Points, in no order, along strands that fork and pass close to each other.
Points whose rows are less than 96.9 apart are linked; no others are. Some points are linked to none.
rokiz: [ 25   7 -18 -39 -64  14  33 -10 -11  31  17  18 -73   1 -10  -5 -28  25
  26 -14   3 -27  -7  -7   1 -24  -8 -25  25 -23 -16 -43  15]
siv: [  3 -73  -3   3  24 -27  13   4  22 -37  -7 -14  36  33 -27  66 -32 -20
 -25   8 -21  15   2  60 -42 -36  17  47 -23  25 -57  34 -16]
zipi: [-58  23  -6 -14   4 -43   0  12  22   7  15 -39  -3  -8  25 -35  16 -24
 -24  14   6   7 -13 -29   1  17 -10  11  -2 -49  21 -15  16]
zuvul: [-10  -2 -14  36  25 -52  34   7   3  -9  -9 -24  44   6 -20 -13  -7   1
 -46   3   0   2 -31   9  14  13  36  27   8  20 -71 -23 -17]
temab: [-62  18 -17  14   2 -15  40  20  16 -11 -14 -37 -24  20  -9 -28   5  20
 -49  23   6  32 -25 -40 -30   1  19  14 -18 -68 -43 -60  29]
Nekug: [ 23  -3   0  15  11 -30 -22 -26 -32 -17  -4  55  46 -34   9  -9  -2 -20
  17 -11 -10   4  32   5  -6  20  28  11  -4  48  -4  35 -27]
ruluf: [-44   8   4  -3  10 -20  16  -4   6 -26   0   1  14  26 -23  54 -47 -53
  16  18  21 -15  -2  16 -17 -21  64  52   5  59 -17  17 -31]
zet: [-29 -11   1  22  28  10   6  15  23   3  15 -24  -3  -5   3 -14  31  -7
  -8   9  10  19 -18   8  11  23 -18 -16  -1 -36   3 -15  23]
lig: [-25 -23  26 -17  24  73  40  20  29 -17  16 -15 -27  41 -36  43   4  11
 -27  22  21  31  16  22 -23 -47  21  24 -44 -15  13 -33  54]
Zanim: [ 15  19 -24  39  -2 -20  -5  39   9 -31   0 -22  36  27 -14  -6  18 -10
  27  26 -18 -13 -29  33  58  67  -6   9   6   2 -10  40 -17]
Leme: [  1   1  41 -27  18  19  29 -14 -28  12  24  16 -20 -20 -24 -46  10  40
 -56  -4 -10  32   4 -36 -15 -43   8  22 -31   0 -18 -47  56]
bazi: [  9  -7 -10  31  -1 -26 -39 -14   1 -12  26  19  39 -40  18 -33  39  -5
 -18  10 -36  20  18  15   8  36 -26 -21 -16  15  21  18  11]
luzoz: [ 63  -6 -11   1  -3 -16 -36 -37 -44  19 -55  71  32 -32  -3 -10 -22  -1
   7 -45   2 -18  23  -3 -10  -9  22 -18  14  31 -45   8 -26]
zifo: [ 30   2 -22   9 -20 -33 -39 -37  -7  -8   7  44  21 -58  15 -34  15 -10
   5   2 -33   9  17   1  10  14 -20 -36   3  21  18  33   0]
sonol: [ 48  -6  30 -32 -27  21   1 -42 -62  25 -22  53  -7 -12 -18 -17 -23  42
  -2 -48  22 -19   6 -18  -3 -37  47   9  -1  23 -66 -38 -23]
milaf: [ 16   6  -4 -16  -6 -17 -25 -28 -31 -16  -4  39  14 -30   9  -4 -18 -25
  42 -14   2   2  15 -10  -7   4  14  -5  13  39  15  29 -25]
zit: [  2 -11  21  -2  30   7 -24  -1  11   3  28  28   2 -52  16 -33  17 -10
 -23  12 -16  35  18  -5  -9  -3 -38 -15 -30  -3  42   4  44]
ropiv: [ 34  13 -22 -16 -29 -14 -22 -44 -34   3 -27  45  -2 -29   1  -2 -46 -24
  42 -19   5 -24  27 -11  -9  -8   7 -17  23  32   6  14 -15]
rof: [ -5  15  31 -47 -30  37 -13  -5 -19   3 -25  -7 -29  10  26  49 -14  -4
  70 -32   8 -49   9 -10 -28 -25 -20  -1 -10  32  69   6 -12]
bik: [ 44  -6  43 -16  37   6  -9 -37 -48  -6 -25  66  50 -45   5  -5 -15 -15
   9 -23  13  -3  42 -11 -29 -21  39   8 -34  49  -7  20 -24]
dor: [-16 -19   8  37  22  65  32  38  22   3  -6 -18 -23  39 -17  22  28  27
  32   1  28  16 -18  13  23  17   5 -21  23 -33 -34  -5  -6]
nes: [ 11  10  11 -51 -23  20   8 -27 -23   7  15  16 -28 -15   0 -10 -26   9
  47 -17  10 -15  -7 -18  -5 -32  12   1   6  26  28 -22   0]
Puvuk: [-20 -19   2  21   8  53  46  31 -18   4 -17  -8 -29  41 -23  51  10  34
  28 -25  12  17 -15  17 -13  -4  23  13   7  17 -47  -8 -26]
Bem: [ 63   2 -25  15 -16 -35 -35 -39 -32  18 -44  64  17 -35  -7 -24 -28  13
 -22 -34  -9 -24  13   0   2  -8   7 -48  15  20 -38   6 -18]
bude: [  4  12  25 -39 -11  49  -7 -14 -49  -3 -30  -1 -25   7  -7  42 -15  17
  59 -41   4 -19  16 -17 -31 -20  -5  10  -4  52  37  -9 -12]
sifad: [ 41   6 -32  -4 -20 -27 -14 -29  -7  28  -5  42 -31 -37  -4 -25 -25  18
 -23 -14 -17 -15  -8  -5  13 -27 -17 -56  17   4  -7 -25   6]
pebi: [ 10  -4  60 -44 -16  66  15  20  21  22  15 -11 -46   9  21   5  14  18
  35 -15  29 -18  14 -13   1 -41 -17 -12  -5 -28  72 -31  21]
tum: [ 16   8 -39 -17 -41 -16  17  -6  -4  17  -7   3 -32   6 -17 -13 -16  22
  27 -17   5 -29 -48  -7  31   4   0 -24  51  -2 -42 -14 -13]
Vigu: [-26  -8   4  33   5  60  21  47   7  13 -28 -30 -38  55  -2  48  21  15
  50  -5  34  -1 -13   0  20  17  -7 -12  32 -26 -11  23 -23]
zila: [  1  -3  33 -29   7  60  33  -3 -27   0  16  14 -31   7 -24  14  -7  30
  18 -23  11  17  -3   1 -16 -23  12  18 -26  39  17 -25   4]
pobun: [ 40  26 -27 -13 -34 -32 -20 -41 -25  19 -25  63  -7 -47   6  -9 -55 -22
  10 -16  -6 -43  30 -19 -11 -20  -3 -50  13  15  12  15   2]
Dud: [-12 -34   6  33  27  30 -23  15  30 -22  47   1  29   6  19  31  21 -24
 -10  28   0  21  47  36  -5  26 -36   8 -30 -35  39  17  28]
kole: [ 25 -15  -7  -2  -4  44  -7  11  15  14   1  18 -41  -8   1  -1   3  14
  42 -24   9   2  -5   8   6  -7 -36 -33  20 -10  18  -8  16]
tunav: [ 33  -5  35 -27  18  24  -6 -34 -31  -4  13  49  13 -36  -3 -17  -7 -14
  29 -12  -5  13  25 -14 -21 -27  -8 -13 -38  48  39  19   9]
pozov: [ 11 -26 -17  41  10 -35 -20  -5 -13 -47  34  44  80  -3  11  26  -1 -14
  20  15 -31   0  45  31  -6  36  26  32 -15  37  -7  47 -19]
Ril: [-53   3  16   5   8  40  22  23  20  -3  10 -28 -21  41   9  74  -5 -21
  19  19  42  -9  -7  15   7 -16  20  22 -17  -4  17   7 -12]
buda: [ 10 -25  46   0  33  97  34  36   0   2  13  19 -34  20 -32  20  18  41
  13 -12   1  43  18   7 -12 -34  -1  -2 -24   5  34 -19  33]
zigi: [  6  30  28 -58  15 -26 -30 -49 -27   7  -8  39  13 -74  17 -48 -10 -12
 -50  24 -10  -5  28 -65 -22 -30  18 -19 -22   6  21  16 -11]
modoz: [ 26 -46  -3  65  47  -5   1  24  -3 -23  18  24  38   4  -1  20  12  13
  -9  -2 -26  38  14  54 -11  29 -17  -2 -13  14 -13   7   4]
dotiz: [-25  16  -9  14   8 -52 -14 -12   2 -31  14  17  46 -19   6  -6  -7 -46
   3  27  -8   4  14   1  25  36  35  27   0  37  10  30 -12]
nukev: [  7  19 -27 -39 -44 -25  13   6  21  26  10 -10 -37  -6   3 -20 -10   3
  19  -1   5 -35 -38 -11  33   1 -13 -28  37 -32 -16 -11  -4]
rebup: [-64  15   7 -34   1 -17  17   5  17   6  28 -42  -6   1  20 -12   0 -36
  -3  13  25 -10 -16 -14  12  -2  11  29   2 -31  17 -12  11]
Nasu: [-27  -9  20   1   5  31  25  31  48  18  15 -46 -24  16  25  -8  28  -9
  11  14  51 -17   0 -10  35   8  -8  -6  29 -62  16  -6   2]
mup: [ 29   9   8 -43 -37   8 -16   0  16  35  21  26 -43 -17  29 -11 -32  -6
  39 -17   9 -42  15   2  -9 -31 -31 -42   1  -8  59  -8  24]
muzer: [-14  -2 -19  31  -4 -39 -31  -3   2 -41  23  18  61  -7   9   2   6 -30
   9  26 -29   4  20  25  23  47  13  24 -10  24  12  33  -9]
Nizep: [-42 -30   4  -3  29  62  22  13  59 -21   1 -45 -15  32 -20  37   3 -10
 -24  30  32  26  10  20 -26 -34   7   9 -26 -48  -5 -19  37]
merat: [-17  15  29 -55  -5 -25 -19 -25   2   0  31  18   7 -55  36 -33  -2 -40
  18  17  -2 -13  28 -22 -10 -17  -9 -17 -28   8  70   7  15]
tobod: [  0 -11 -10  12 -21  17 -46  15 -17 -20  17  17  17  28  30  54  18 -24
  62  -5  -6 -14  37  21   7  41 -27  21  16   4  45  64 -20]
dobot: [ -6  21 -39  48  -7 -57 -32   9  11 -31   6 -25  69 -13  12 -26  46  -3
 -36  42 -46  13   0  12  13  65  -3  14 -22  -1  16  19   8]
Kidek: [-22   6  19 -22 -30  44  50  11  12  17  22 -25 -61  24  -9   3  20  29
  34  14  39   0 -23  -6  17   4  19   1  19 -23 -23 -31 -10]
kivo: [  2 -33  30  19  28  88  30  48 -20   5 -15  20 -30  27 -37  47  18  54
  21 -21  -2  38  17   8 -23 -29   4   5 -17  21  10 -21  11]
nefol: [ 23 -18  -8  23  -8  11 -41   5  -4 -21  32  36  27   6  27  18  22 -11
  49   0 -23   3  36  27   6  39 -23   3  -6   8  42  48   1]
mepav: [ 59 -23  23  -9  26 -20 -30 -38 -43   5 -48  78  58 -42  10 -13  -7  -3
  -5 -27  14  -9  37 -13 -14  -8  41  -5 -12  29 -33  15 -37]
fano: [  5 -17   5   6  14  25  -6  16  29  12  19  -6 -26  -7   5 -15  23   2
  19  -6  10  19 -12   3  25   0 -31 -31  17 -30  20 -13  15]
pilut: [-48  14   0 -13   4 -15  28  11  -1  10  14 -33 -31 -14  -5 -39  11  22
 -37  13  -7  25 -30 -41  -9  -4   5  21  -3 -46 -26 -51  20]
letig: [  7  -5  66 -58   9  68  34   5  10  10  33  -3 -33  15   3   5  11  26
  15  -4  13  -5   7 -24  -1 -45   0   6 -35   7  74 -35  47]
Lezu: [-47   7   6 -10  16 -36  -4 -16   9 -22  26  -4  26 -21   6  -1 -17 -52
  -4  24   5   5   8   8  12   7  34  33 -14  21  17  10  -6]
domel: [-32  12  -2  -2   0  -1  25  30  53   7  10 -55  -6  16  24 -22  22  -8
   8  24  38 -19 -24 -19  35  22  -5 -15  27 -71  -5 -10  12]
kel: [  2  12  -8   0 -38  16 -38  23 -12  -2 -17  -7  11  27  25  48   6 -37
  68 -14  -1 -35  25  10  17  43 -30  20  25   4  33  68 -28]
guki: [-32  27  19 -72 -32 -49  -5  -2  16  27  27 -20 -19 -30  32 -31  -6 -22
  19  16   6 -29  -8 -36   3 -17  -6  -2  13 -25  39 -19  -1]
zep: [ 30  23 -38 -16 -36 -37  -2 -21 -13  40   1  45 -40 -34   1 -13 -46   4
  -1  -9 -14 -41   8  -8   0 -32 -19 -64  14  -6  12 -15  16]
fufip: [-16  -3 -13  18  27 -21  11   8  19  -1  10 -20   8 -12  -9 -32  21  12
 -26   4  -1  24 -36   0  16  21  -9 -10   1 -14 -14 -21  10]
tid: [-39   1   2  38   6  28   8  43  10  -7 -10 -29  -8  70  16  84   3 -22
  23  28  36 -23  13  21  32  23 -14  13  11 -29  10  69 -38]
Relup: [  7  13 -29 -14 -42   1  18  -9 -17  14 -15   3 -24  13 -19  -3 -22  21
  35 -36  13 -17 -36  -7  12  -6  20   6  49  26 -54 -12 -26]
mimiz: [ 42  -7 -25  25  -5 -31 -13  -6 -24  -9 -29  23  26  -6 -12  -9   0   0
  22 -37  -9   4 -10  16  26  27  -1  -5  29  35 -31  11 -32]
lonut: [ 45 -21  -2  56  29 -50   7  11 -23  -2 -19  -2  67 -11   3 -11  12  26
 -32 -12 -15  12 -27  33  15  24  16   7   9  21 -41  -7 -32]
Sigal: [-32   9  14  -3 -25  64  54  16 -29   7 -15 -19 -47  47 -20  49   2  33
  40 -25  21   9 -13   1 -11 -13  32  29  -7  27 -30 -17 -26]
funa: [-33 -15  -2  36  35  18  -5  13  40 -11  20 -20  10   0  10   8  21 -32
 -15  17   8  25  15  28   8  16 -21   0 -25 -37  26   2  35]
tud: [ 30  -3  22 -22 -14  39  28 -27 -65  15 -19  31 -16   5 -23  -2 -13  41
  17 -56  11  -3  10  -9 -18 -36  46  37  -4  48 -47 -33 -22]
Reku: [ 34  -2 -23 -16 -26  40  -2   0 -20  25 -15  22 -54  -1  -2  14 -22   9
  48 -42  -1 -21   3   4 -15 -18 -35 -30  26   5  18 -11  19]
lom: [ 20  13 -31  -9 -20 -38 -17 -12  14  25  -1  -6 -28 -28  -5 -28   1  17
 -43   9 -24  -6 -30 -11  15  -8 -34 -58  31 -19  -2 -24   1]
vep: [ 47 -19  -3  34  18 -21 -29 -14  -7  13 -12  24  29 -44  -3 -36  25  34
 -46 -13 -35  27  -4   7  -1   4 -27 -35  -5  17 -11 -12  -4]
lem: [ 16  10 -22  31  -3 -26  -6  20  -5 -23 -11   7  28  18 -15   1   2 -16
  30 -12 -16 -10 -22  22  40  50   7  13  28  24 -24  33 -29]
duzu: [  7  30 -30  -1 -21 -42  10  24  25   5 -22 -45   2   7 -14 -40  10  13
   2  23  -5 -16 -58 -11  52  37 -23 -28  31 -20 -18   4 -10]
big: [ 20  -6  28 -58 -27  17   1  12  34  27  29  -5 -36 -17  33 -15   3   2
  29  -9  25 -35  11  -4   6 -37 -30 -24   4 -33  53 -26  22]
Sikur: [ 48 -26  32  -8  12  46  37 -11 -33  24   2  40 -17 -11 -22 -32   3  59
 -26 -33   2  29   0   1   0 -48  18  11 -14  19 -42 -44  17]
Nupal: [-38 -43   7  17  30  49  -2   9  57 -26   4 -50   6  50  -7  65  -2 -34
 -24  46  36  15  17  27 -13 -19 -14  12 -24 -55  -9  23  13]
zomuf: [  7   9  -4  14 -23  35 -26  38  -2   9 -27 -23 -19  39  19  46  12 -22
  58 -17  10 -27  16   9  27  32 -37  -6  37 -14  29  60 -28]
bini: [-61   4   1  10   8  33  42  14  33  -4  13 -52 -18  52  -1  51  -4 -20
  17  28  46 -11 -22  10   7  -6  30  16 -10 -21 -22  12 -10]
Nazek: [-20  24  -4  21   1 -36 -33  12  22   5 -10 -32  -4 -25  30 -46  39   3
 -49  12 -37  32  -4 -22 -16  31 -46 -24  -4 -51  44  -5  23]
sufa: [ -5 -25 -10  35  29 -35  26  19  14 -26  -6 -14  43  33 -22  44 -21 -21
 -10   4  -4  -4 -17  51   0   8  35  31   8  24 -56  22 -26]
gotov: [ 52  18 -17  -8 -14 -34 -32 -54 -24  18 -33  83   8 -55  -2 -20 -35   2
 -30  -5 -10 -30  38 -13  -8 -14  15 -59   5   9  -7  20 -15]
mif: [ 17  20   1  -6   5 -27 -29 -22 -13  26  -7  -4 -22 -30  -7 -52  18  59
 -85   0 -45  13 -28 -46 -27 -21 -19 -20  11 -20 -24 -38  -5]
Retun: [ 34   6  -1  22  11 -33 -30 -19  -7  22 -22   1   6 -37 -12 -50  20  51
 -72   2 -34  21 -23 -14  -9  -5 -21 -33   5   4 -18 -20 -12]
tav: [ 47 -28   2   2   1  18  22 -10 -29  30  -6  34 -17 -20 -25 -30   3  55
 -16 -38   2  11 -19  -2   9 -24   3  -8   9  15 -66 -45  -8]
Turi: [  6 -15  24  -5  16  44  35  -9 -51   1  -4  10 -19  17 -17  22 -11  36
  20 -43  13  11   7   4 -23 -30  45  43 -11  47 -20 -34 -21]
bedu: [ -8  -4 -16  31  24 -15  17  21  -7 -19   4   1  17  27 -14  34 -12 -23
  20 -13   2   0 -16  32  15  18  23  34  14  32 -41  24 -34]
botof: [-21   9  -7  41   1   5 -12  41   9 -27   0 -11  21  66   9  65  -1 -31
  34  20   7 -20  10  35  32  52 -10  35  15  -6  -7  72 -35]
Lib: [ 11   5 -26 -23 -28  32 -18 -13 -52  21 -51  -4 -28   7 -20  41 -24   6
  48 -52  -4 -25   4  -3 -39  -5 -15   5  42  53 -20  -4 -11]
nuto: [-17 -22  -6  51  42  26  31  35  31 -14  -7 -35   6  40 -20   6  14  16
  16  15  15  17 -28  25  32  36   2 -29  16 -34 -42 -11   4]
Kito: [ 20   1  43 -39  30  29   5 -13 -16  16  22  33 -11 -38  -6 -49   3  21
 -39   4 -18  34   7 -37 -12 -44 -15  -5 -38  10  23 -19  55]
relog: [  3   7 -16  -2 -26   5  -4  26  25   8  -5 -27 -17  28  21  14   7 -25
  54 -12  18 -32 -16  15  49  25 -15  -3  39 -12  15  45 -19]
divo: [-17 -10  46 -20  19  86  53  25  11  -8  18   1 -30  43 -44  24  17  32
 -18  12  15  30  15   6 -19 -44  14  16 -44   8  38 -42  57]
gotik: [ 64   6  23 -54 -28  25  -3 -57 -64  33 -19  73  -7 -20 -29 -19 -41  33
  -8 -32  18 -41  21 -35 -20 -51  30 -10 -19  14 -45 -26  -1]
Fetav: [ 10  17 -21 -16 -34 -29  -7  14  28  16  -4 -17 -15  10  15 -18   2 -27
  39  -7   8 -34 -25   5  47  15 -18 -21  40 -23  10  18  -3]
zavig: [-22 -14  17  22  13  20  -2  21  50  -8  33 -44   5  26  46  33  13 -47
   0  27  41 -10  34  20  28  15 -25  17  -5 -50  52  29  -1]
pek: [-30  29 -16  34  18 -33 -12  21  14   6 -19 -35  -6 -13   9 -47  34  32
 -54  15 -24  42 -28 -37 -24  21 -19 -15  -4 -47  11 -30  16]
Fuli: [ 53 -22 -23  39  11 -30   6  10 -20   3 -30   4  32  -1 -19 -28   9  30
  -1 -34 -13   5 -36  17  33  17  -3 -18  26  24 -44 -10 -23]
Nal: [-28  -5  -5  50  29  24  27  34  45 -17  -7 -64  12  46 -12 -14  26  14
   2  31  23   0 -22  10  34  48   0 -36  21 -56 -30 -14  19]
Gok: [ -1 -23  15  17  48 -21   4 -18 -17 -15   7  25  38 -27   1 -16  -6 -16
 -46  -3  -8  26  22  11 -16 -20  18  17 -36  26 -13  -6   8]
sozu: [ 25   9 -39 -26 -29  29  -5 -23 -45  26 -27  12 -45   0 -12  26 -49   5
  39 -45   2 -38  12  -3 -34 -10 -18 -23  38  31   8 -17  21]
Mobuz: [ 61  12  27 -49 -14  22   4 -48 -49  21  -6  66 -17 -28 -20 -25 -39  23
  -1 -16   7 -19  22 -43 -22 -60   4 -24 -23  26   3 -22  15]
Pog: [  8   4  54 -55  21  44  26  -6  -5   3  42  13 -15  -4 -16 -28   0  12
 -16   5   1  17  10 -34 -17 -43  -4  10 -47  15  54 -34  65]
fase: [-62  35 -27  30   6 -32  26  32  27  -6 -29 -62  -5  32   2 -29   7   9
 -44  26   6  22 -39 -34 -17  15   8   4 -11 -73 -31 -43  26]
Kom: [-54  52 -22   9 -10 -82  -2  11   7  -7 -24 -43  24  -7  -4 -37  -7 -29
 -56  30 -22  -9 -33 -43  16  26  32  32  13  -9 -16   0 -17]
sobid: [  3 -46 -16  23  20 -46  14   0  23 -38 -11 -22  53  30 -27  42 -31 -35
 -22  17  -6   6 -15  55 -24 -16  27  43 -10  29 -72  19 -18]
Vulu: [ -4  -1 -17  12  -9  21  27  17 -21   4 -15  -5 -20  27 -17  16  -1  22
  46 -32  11   2 -34  10  12  11  23  20  33  22 -59 -10 -34]
palag: [ 10  54 -24  33 -11 -64 -52  -9  -8  -5 -20 -40  36 -15  18 -49  44  27
 -77  19 -55  12  -7 -19 -30  47  -6  -8   7   4  37  17 -14]
veka: [ 11   2  -9 -40 -48   1  17 -27 -18  24  19  23 -41 -19 -10 -18 -27  18
  18 -14   6 -16  -9 -23   2 -32   2  -7  15   7  -9 -20   0]
Far: [-29  23 -23  39  27 -39   3  17   7  -9 -13 -37  23  -8  -3 -39  25  16
 -62   8 -20  33 -29 -12 -13  20  -1  -3  -8 -19 -10 -30   3]
Lizo: [  8 -65  14  10  54  25  12  15   2 -29   9  17  11  29 -22  66 -17   3
 -14  -1 -18  43  23  60 -41 -35  -6  25 -45  14  -3  15  11]
dipub: [-41  27 -38  43 -22 -65 -34   4  23 -34  -1 -34  65  10  17 -17  25 -31
 -48  43 -44   6  11   2  -3  58   3  23 -32 -15  23  16  26]
Bekik: [-37  24  11 -19   0 -34 -21  10  23  21   6 -22 -18 -27  36 -46  23 -12
 -30  11 -16   8  -6 -38 -13   7 -29  -5  -8 -48  34 -10  28]
dafa: [ 53 -29 -16   5 -13  36  23 -10 -24  28 -14  30 -46   0 -28 -10 -10  45
  13 -51  -6  15  -7   5  -7 -22 -12 -15  26   7 -45 -33   1]
morev: [ 19  45   0 -24 -15 -73 -65 -58   0  -1 -14   5   7 -44  14 -42  13   5
 -73  29 -50 -11  15 -51 -31   9   8 -33  31  -3  20  22 -25]
Dup: [  5  49  -5   2  -5 -60 -58 -34  -6   8 -18 -17  13 -30  20 -44  22  13
 -77  14 -54  11   1 -43 -40  18 -13 -18  17 -14  28  15 -16]
dogut: [-47 -25  -4   2  10  24 -13   4  53 -26  16 -52  12  45   7  73 -14 -58
 -14  44  40  -4  18  26  -4 -14 -11  25 -24 -28   9  36  -4]
nis: [ 20  10 -18 -24 -29 -49 -39 -44  -3   7   5  36   4 -54  17 -39  -5 -12
  -9  16 -15  -9  18 -18  10  -1  -6 -39   5  23  29  23  -7]
Fafog: [-65  11 -17  10  10   3  32  13  57 -12   6 -65  -5  52  -9  23 -14 -45
 -11  38  35  -9 -24   2   6   4  23  18  -7 -43 -31   2  19]
suk: [-59  20  16 -40   6 -21  13 -14   4  -3  29 -19  -3 -23  15 -12 -21 -45
  -2  16  16  -6  -3 -23   7 -12  25  34  -8   8  28 -14  10]
kevup: [-45  -6 -24  15  18 -13   8   2  62 -26  -5 -58  18  43 -12  24 -18 -53
 -23  36  20   7 -19  17 -10   9   2  21 -25 -32 -37   5  25]
Bikov: [-12  10  -1 -31 -19  37 -13 -14 -62   6 -54 -19 -15   7 -20  55 -23  14
  54 -44  -2 -22  11 -26 -40  -6   4  28  21  74  -9  -1 -32]
goru: [  1  29 -32  39 -17 -49 -46   6   0 -13  -7 -30  53 -20  17 -47  49  20
 -54  26 -52  25  -7  -3  -9  56 -15 -10 -12  -7  34  12  11]
lupeb: [ 39 -11 -23  27  -5 -13  28   1 -10  19 -16   7   0  -5 -26 -40   6  55
 -22 -30   3  12 -42   6  24  -2   5 -15  33   6 -72 -41 -21]
muv: [ 34 -17  42 -16  15  23  23 -14 -30  28  12  44  -6 -20 -27 -47  12  61
 -65 -14 -18  33   5 -27  -6 -47  11  17 -17   3 -41 -47  32]
Furo: [-12  12  32 -55 -11  -4 -20 -22   6   1  30  12 -12 -25  34  -4 -11 -39
  45   4  14 -28  17  -3  -6 -16  -4   0 -13  12  78  11  -2]
Gad: [-49   6 -34  26   9 -43  -4   5  35 -34   0 -37  36  13  -2   2  -4 -52
 -26  30   4  16  -7  17  -5  26   1  35 -24 -23 -13   3  20]
lepa: [-65  12 -27  -7  -1 -38  14 -13  30 -15 -10 -34   6  16 -17  -4 -27 -38
 -42  17   8  16 -16 -16 -38 -22  24  56 -31 -30 -39 -29  25]
Sivun: [ 55 -41   2  57  28 -18 -17   6 -18 -15   2  33  44 -22  11 -15  23  27
 -21 -15 -38  34  10  35   0  21 -28 -12 -10  23 -16   4  -2]
vizi: [-36  18 -32  36 -10 -38 -26  16  39 -33   6 -44  52  20  11   6  14 -48
 -30  40 -19   2   7  14  13  59 -10  29 -29 -39  10  26  31]
Fal: [  4 -27  -4  37  21   8 -33  -2   3 -25  55  33  37  -4  21  20  24 -19
  14  12 -15  18  37  35  -6  29 -27  14 -28   7  29  31  15]
Koge: [ 16  28 -29  16 -21 -37 -12  33  16 -10 -19 -46  26  11  -6 -39  15   4
   5  30 -14 -13 -46  12  62  64 -16 -18  14 -14  -6  25 -12]
menik: [-22  -2  28  -8   9  33  14  19  34  11  19 -34 -15   9  37  23  12 -24
  20   8  49 -25   8   0  22  -5 -12  13   8 -40  51   5  -9]
Gov: [-20   0   6  40   3  48  -3  50  -4  -1 -25 -25 -15  55  16  72  16  -7
  40  -5  28 -10   9   9  22  18 -24   5  21 -17  12  50 -32]
sefan: [ 23  18 -32   1 -36 -48 -33  -2   9  13  -5  -2  -5 -28   4 -41  12  18
 -22  11 -32 -10 -23   5  27  14 -43 -49  30  -6  21   4   3]
luviz: [ -5  19  44 -60 -18  15  -9 -11   7  -5  16  -3 -20  -2  33  19 -23 -22
  63 -19  19 -48  15  -9 -11 -23   0  -5 -10  22  86   1 -15]
bod: [-16  16   3 -21  -1 -26   1  -5 -10  19  10  -8 -30 -36  -5 -42  13  39
 -41   5 -19  21 -23 -40  -3 -16  -9   1   2 -26 -21 -43   7]
vivu: [-16  -1  26 -21   1  40  17  -3 -17   5  16  -3 -29  10   5  16 -12   2
  31  -9  16   0  -9  -2  -5 -21  20  19  -8  26  29 -13  -2]
gilu: [ 32 -38   5  37  28 -26 -15 -16 -40 -33   2  60  73 -17  16  21 -12 -17
  13  -9 -25   2  59  26 -24  18  38  27 -14  47 -16  45 -31]
Mevab: [  7 -60  -3  54  51  16   2  27  10 -24  20  24  23  27  -6  54   6   3
 -12   1 -23  43  29  66 -28  12 -22  12 -28   4  -6  18   6]
sato: [ 20  31 -12 -41 -32 -70 -47 -48   0   4 -19  32  13 -60  20 -33   2 -14
 -44  36 -29 -23  28 -38  -2   9  12 -39  29   8  16  28 -24]
dasib: [-45  -4  -8  11   2  -4  -9   1  53 -17  27 -50  19  34  23  43  -1 -68
 -10  40  26 -13  24  25  13  14  -7  32 -17 -41  28  40  14]
palal: [  3 -67   8  -1  34  12  17   5   2 -22 -15   8  12  40 -24  79 -28  -3
 -17   1  -7  26   5  57 -48 -51  22  43 -36  32 -35  23  -9]
Zomag: [-23  24 -16   0 -11  -9  31  31  40   4  -2 -57  -5  26  -3 -20  19  -8
  22  16  21 -26 -54 -11  55  38   6 -18  35 -34 -30   7  -3]
Nikez: [ 14   4   4 -36 -61  45  48   2 -10  25  12  -2 -73  23 -13  -2  -8  38
  42  -8  19  -7 -15  -4   4  -4  -2 -12  27 -21 -23 -35  -6]
nasin: [ 34   0  35 -55  -3  29   8 -27 -29  21  19  41 -24 -32 -13 -41 -10  29
 -11  -4  -4   0  10 -39 -10 -52 -14 -18 -24  26  13 -27  29]
Puzak: [-33  12  19 -12  13  21   4   4  -2  -3  17 -11 -14  24  10  41 -16 -27
  41   0  19  -8  -2   8  -5 -15  18  23 -12  25  39  13 -23]

A fork is a point with three links, a tip a point with one. Leave the first point through the second and follow the links. Name the first fork or tip that comes.
kivo, buda => lem
Nasu, menik => kivo
vivu, Puzak => bazi
Sigal, Puvuk => zomuf
kole, Reku => merat
fufip, Far => pobun
muzer, dotiz => zet
siv, palal => fase

A fork is a point with three links. Follow the links from the first point to the second and name the forks in between, in order.
pek, Nal => zet, zomuf, Gov
Bem, rebup => pobun
dobot, nes => vivu
tobod, Vulu => zomuf
dor, Bikov => Gov, zomuf, zet
Vulu, fano => zomuf, zet
mimiz, buda => lem
dafa, Nizep => tav, Fuli, lem
